The views of a scene show one set of named points, each view turned or mirrored, shifted and resized as a whole, with a little noise and some points left out.

Scene 1
View 1
j410: [ -5  -4 -16 -10   9   6 -20 -22 -10  -3   9 -13   8 -14   2  34  -5 -16
  -1  -3 -21]
j602: [ -6   0   4 -11   3  26 -18   9 -47   3  40 -19  10 -27  -2  34   2 -15
  -3 -14 -36]
j910: [  0   0 -18 -12  18  -4 -21 -39  11  10 -22  -2   3 -11   3  26 -14  -1
 -11  13  -3]
j472: [  5   4   0 -14  20   7 -17 -21  -7  22 -11  -3   1 -17  -6  22 -14   4
 -20   6  -9]
j320: [  8  -3 -23 -10  13  -3 -17 -40  15  12 -12  -7   0   2  -7  30 -17  -6
 -12   1 -13]
j884: [ -5  -6 -20 -13  12   3 -21 -28  -4  -8   0 -14   7 -11   0  34  -6 -17
   0   0 -20]
j985: [ 20   1  -9 -16  19  -1 -13 -38  17  28 -19  -3  -7   8 -22  24 -23   0
 -25  -2 -11]
j984: [ 31  14  -1  -7  17   1 -13 -35  18  68 -22  11 -13  -1 -10  14 -33  31
 -43  10   6]
j299: [  6  -3 -16 -17  23  -5 -18 -42  17   6 -26  -7   0  -1 -12  27 -16  -7
 -13   5  -9]
j332: [ 11   4   3 -12  12  13 -15 -14 -15  28   7  -6  -1 -12 -11  25 -14   2
 -21  -4 -18]
j650: [ 15  11  -4  -5  13   5 -18 -28   3  49 -12   7  -5 -15   2  19 -23  23
 -30  12   4]
j882: [ -4  -2 -20  -4   3   8 -23 -20 -12   7  15  -9   7 -19  12  34  -7  -6
  -2   3 -17]
j439: [ 10  -1  -9 -13  14   6 -17 -26  -1  16  -1  -9   0  -5 -12  29 -13  -5
 -15  -4 -17]
j844: [ -3  -5  -9 -16  13   9 -19 -17 -15  -5   8 -15   7 -13  -7  33  -4 -17
  -3  -6 -26]
j248: [ 12   9  -8  -8  19  -2 -19 -36  13  42 -26   8  -4 -13   3  18 -23  21
 -28  17   8]
j285: [ -4  -3 -18 -10  12   3 -22 -28  -3   2  -2  -9   6 -16   6  31  -8  -8
  -4   5 -13]
j315: [ 23  11 -10  -1   6   5 -18 -29   9  60  -3   8  -9  -7   2  21 -27  28
 -33   9   1]
j912: [ -3  -5 -31  -3  -1   4 -23 -28  -4   1  16 -12   7 -12  13  38  -8 -11
   2  -1 -19]
j545: [ -1 -10 -40  -4   0  -4 -21 -40  11  -6   8 -13   5  -1   7  40 -11 -18
   5  -3 -20]
j132: [ -5  -6  -9 -18  14  10 -18 -17 -17 -13   9 -18   9 -12  -9  34  -2 -24
   0  -9 -29]
View 2
j439: [  0  -7  29   3   6  10   4 -15  -1  -5  -9   3 -10  -7  -6  -7  -3  -4
   8   8   7]
j984: [  8  14  37   3   4  22  -4 -39  -3 -14   4  27  12 -32   2 -29 -16 -12
   1 -14 -10]
j248: [ -6   7  36  -3   0   8   4 -30   2 -13   4  11   9 -29   1 -20 -16 -18
  -2  -3  -1]
j132: [ -4 -20  20   1   2   2   7   0  -1   0 -15 -11 -24   6 -10   7   4   5
   8  21  19]
j602: [  3 -15   2   0 -14  -2  -3   2 -10  10 -20  -2 -27  10 -14   7   5  23
  -8  12  27]
j472: [ -2  -5  25  -1  -2   8   1 -19  -3  -7   0   2  -6 -19  -4  -7  -8  -4
  -2   7   7]
j650: [ -1   9  29  -1  -4   9   0 -29  -2  -8   0  16   7 -24  -1 -21 -14 -10
  -6  -7   2]
j844: [ -4 -13  22   1   1   3   6  -6  -2  -1 -12  -4 -17   0  -8   1   1   1
   5  15  15]
j985: [  4  -3  40   6  14  20   4 -24   0 -13  -3   8  -3 -16  -2 -13  -5 -11
  15   5  -5]
j410: [-10 -12  23  -1  -1  -2   9  -5   2   0 -14  -6 -15   3  -8   0  -1  -4
   5  15  18]
j910: [-15  -4  37  -4   4   1  11 -17   6 -10  -3  -2  -1 -16  -1  -9  -9 -21
   6  11   7]
j912: [-16  -5  26  -3   0  -5  14  -5   4   4 -23   0 -10  10  -8  -6  -3 -11
   6  10  19]
j884: [-11 -13  27  -2   1  -2  10  -5   3  -3 -12  -8 -15   0  -6   0  -1  -7
   6  17  16]
j299: [ -8  -9  42   1  13  10  12 -17   5 -14  -2  -3  -5 -14  -1  -7  -6 -19
  14  14   2]
j545: [-18  -7  36  -1  10  -2  20  -4   9  -1 -25  -1 -10  13  -6  -7  -1 -19
  16  14  15]
j332: [  7  -4  21   2  -2  12  -3 -18  -6  -3  -7   8 -10 -10  -6  -7  -4   6
  -1   3   9]
j285: [-13  -8  28  -3   0  -3  11 -10   3  -4 -11  -4  -9  -4  -5  -4  -5 -11
   3  12  14]
j320: [ -8  -5  39   2  12   9  12 -16   5  -9 -10   3  -5  -6  -3 -11  -5 -17
  15   9   4]
View 3
j439: [  5  -2  15  -5   0  14   2   3  11   2 -13  10  10 -11  -1 -11 -17   1
 -15  -2 -16]
j299: [  6  -9  10 -22   8  17 -14  -3   9   0  -4  23   8 -18   2 -18 -11  -5
  -5   1  -8]
j650: [ -1 -21  15   0 -21  31   6 -18  41 -23 -11   8  13 -10  11 -27 -25   1
  -7 -12 -19]
j844: [ 12  12   7   1   3   9   3  15   4   6 -14   2   3  -5  -4  -1 -10  -3
 -16  -2 -14]
j410: [ 16  14   5   1   1   9  -1  16   5   5 -11   0   0  -6  -6  -3  -2  -2
 -10   1  -9]
j602: [ 18  28   5  28  -3   3  22  29   3   8 -25 -19   1  10  -6  18 -13   0
 -28  -7 -23]
j285: [ 15   7   4  -3  -2  15  -6   9  12  -2  -6   4   0  -8  -3 -10  -2  -5
  -5  -1  -7]
j984: [-12 -35  26  -9 -20  32   8 -28  43 -21 -13  19  23 -19  14 -36 -35   6
 -12 -12 -24]
j320: [  4  -5  16 -17  -1  14  -8   0  12   1  -7  17   8 -19  -4 -22  -7   2
  -6   1  -8]
j882: [ 16  12   7   7 -11  13   2  13  16  -2 -11  -6  -1  -5  -8  -7   1  -2
  -6  -2  -8]
j315: [ -4 -22  25   0 -27  28  11 -18  42 -19 -14   7  16 -13   5 -32 -24   7
  -8 -10 -19]
j132: [ 16  18   4   0  10   5   0  21  -4  11 -13   3   1  -3  -5   6  -7  -4
 -17   0 -12]
j985: [ -4 -17  22 -18   1  17  -2  -9  15  -1 -11  23  18 -20   3 -23 -24   3
 -14  -3 -17]
j472: [  6  -7   3   1  -1  22   3  -4  20 -10 -11   8   8  -5  11  -8 -25  -7
 -15  -9 -20]
j248: [  1 -23  10  -9 -13  32  -4 -20  37 -22  -5  15  10 -14  13 -28 -22  -5
  -3  -9 -15]
View 4
j132: [  2   6 -18   1  19  -7 -16  16   7  10 -21   1 -19  35  15  18 -12   2
  -7 -36   1]
j984: [ 17  13  -8  -3   9  -2  16 -12 -21 -49 -11  -4   6 -18  14 -16  12 -26
  15  -5 -15]
j472: [  9   6 -20   3  15   1   2   1  -6 -10 -19  -2 -11   8  14  -3  -3  -7
   6 -23  -8]
j650: [ 16   7 -15   1   7   2  12  -6 -14 -25 -14   0   4  -5  16 -12   4 -15
  19 -11 -15]
j320: [  7   8  -6   2  12 -13  -2  -5  -5 -18 -10  -3   8  23  20   9  -1 -10
  -8 -30  -1]
j332: [ 10  11 -15  -4  14  -3  -5  14  -4 -12 -22   1 -20   8  11   4  -3 -11
  12 -18  -9]
j884: [  5   4 -15   5  13  -9  -9   4   4   5 -17   0  -1  34  19  15  -9   1
  -5 -36   0]
j912: [ 10   4  -8   0   4 -11 -10   8   6   8 -17   6  10  37  19  20  -8   0
  10 -30  -4]
j439: [  8  10 -11  -1  15  -9  -5   7  -3 -14 -16  -1  -8  17  16   9  -2  -9
  -1 -26  -3]
j545: [  8   5  -2   1   6 -18 -11   0   5   1 -11   3  18  43  22  23  -6  -2
  -3 -36   2]
j315: [ 20  11  -7  -4   3  -3  11  -3 -14 -32 -15   1   9  -7  15  -8   7 -21
  25  -6 -16]
j910: [  9   0 -16   9  12  -5   8 -15  -7 -12  -8  -4  16  20  23  -1  -2  -4
  -6 -32  -4]
j410: [  7   4 -15   2  12  -8 -12  11   5   7 -18   3  -6  32  17  15 -10   1
   3 -32  -2]
j882: [ 11   3 -14   0   6  -6  -7  10   5  11 -20   6   2  29  17  13  -9   0
  15 -27  -7]
j299: [  5   6 -12   8  18 -10   1 -12  -7 -20  -9  -7   4  20  21   4   0  -8
 -17 -34   1]
j844: [  5   7 -16   0  15  -6 -11  14   4   4 -21   2 -15  28  14  14  -9  -1
   1 -30  -3]

In a view up to two points have been moved. Name them for each view, in the order of its rows, or write none.
view 1 -> j844
view 2 -> j132, j884
view 3 -> j650, j472
view 4 -> j910
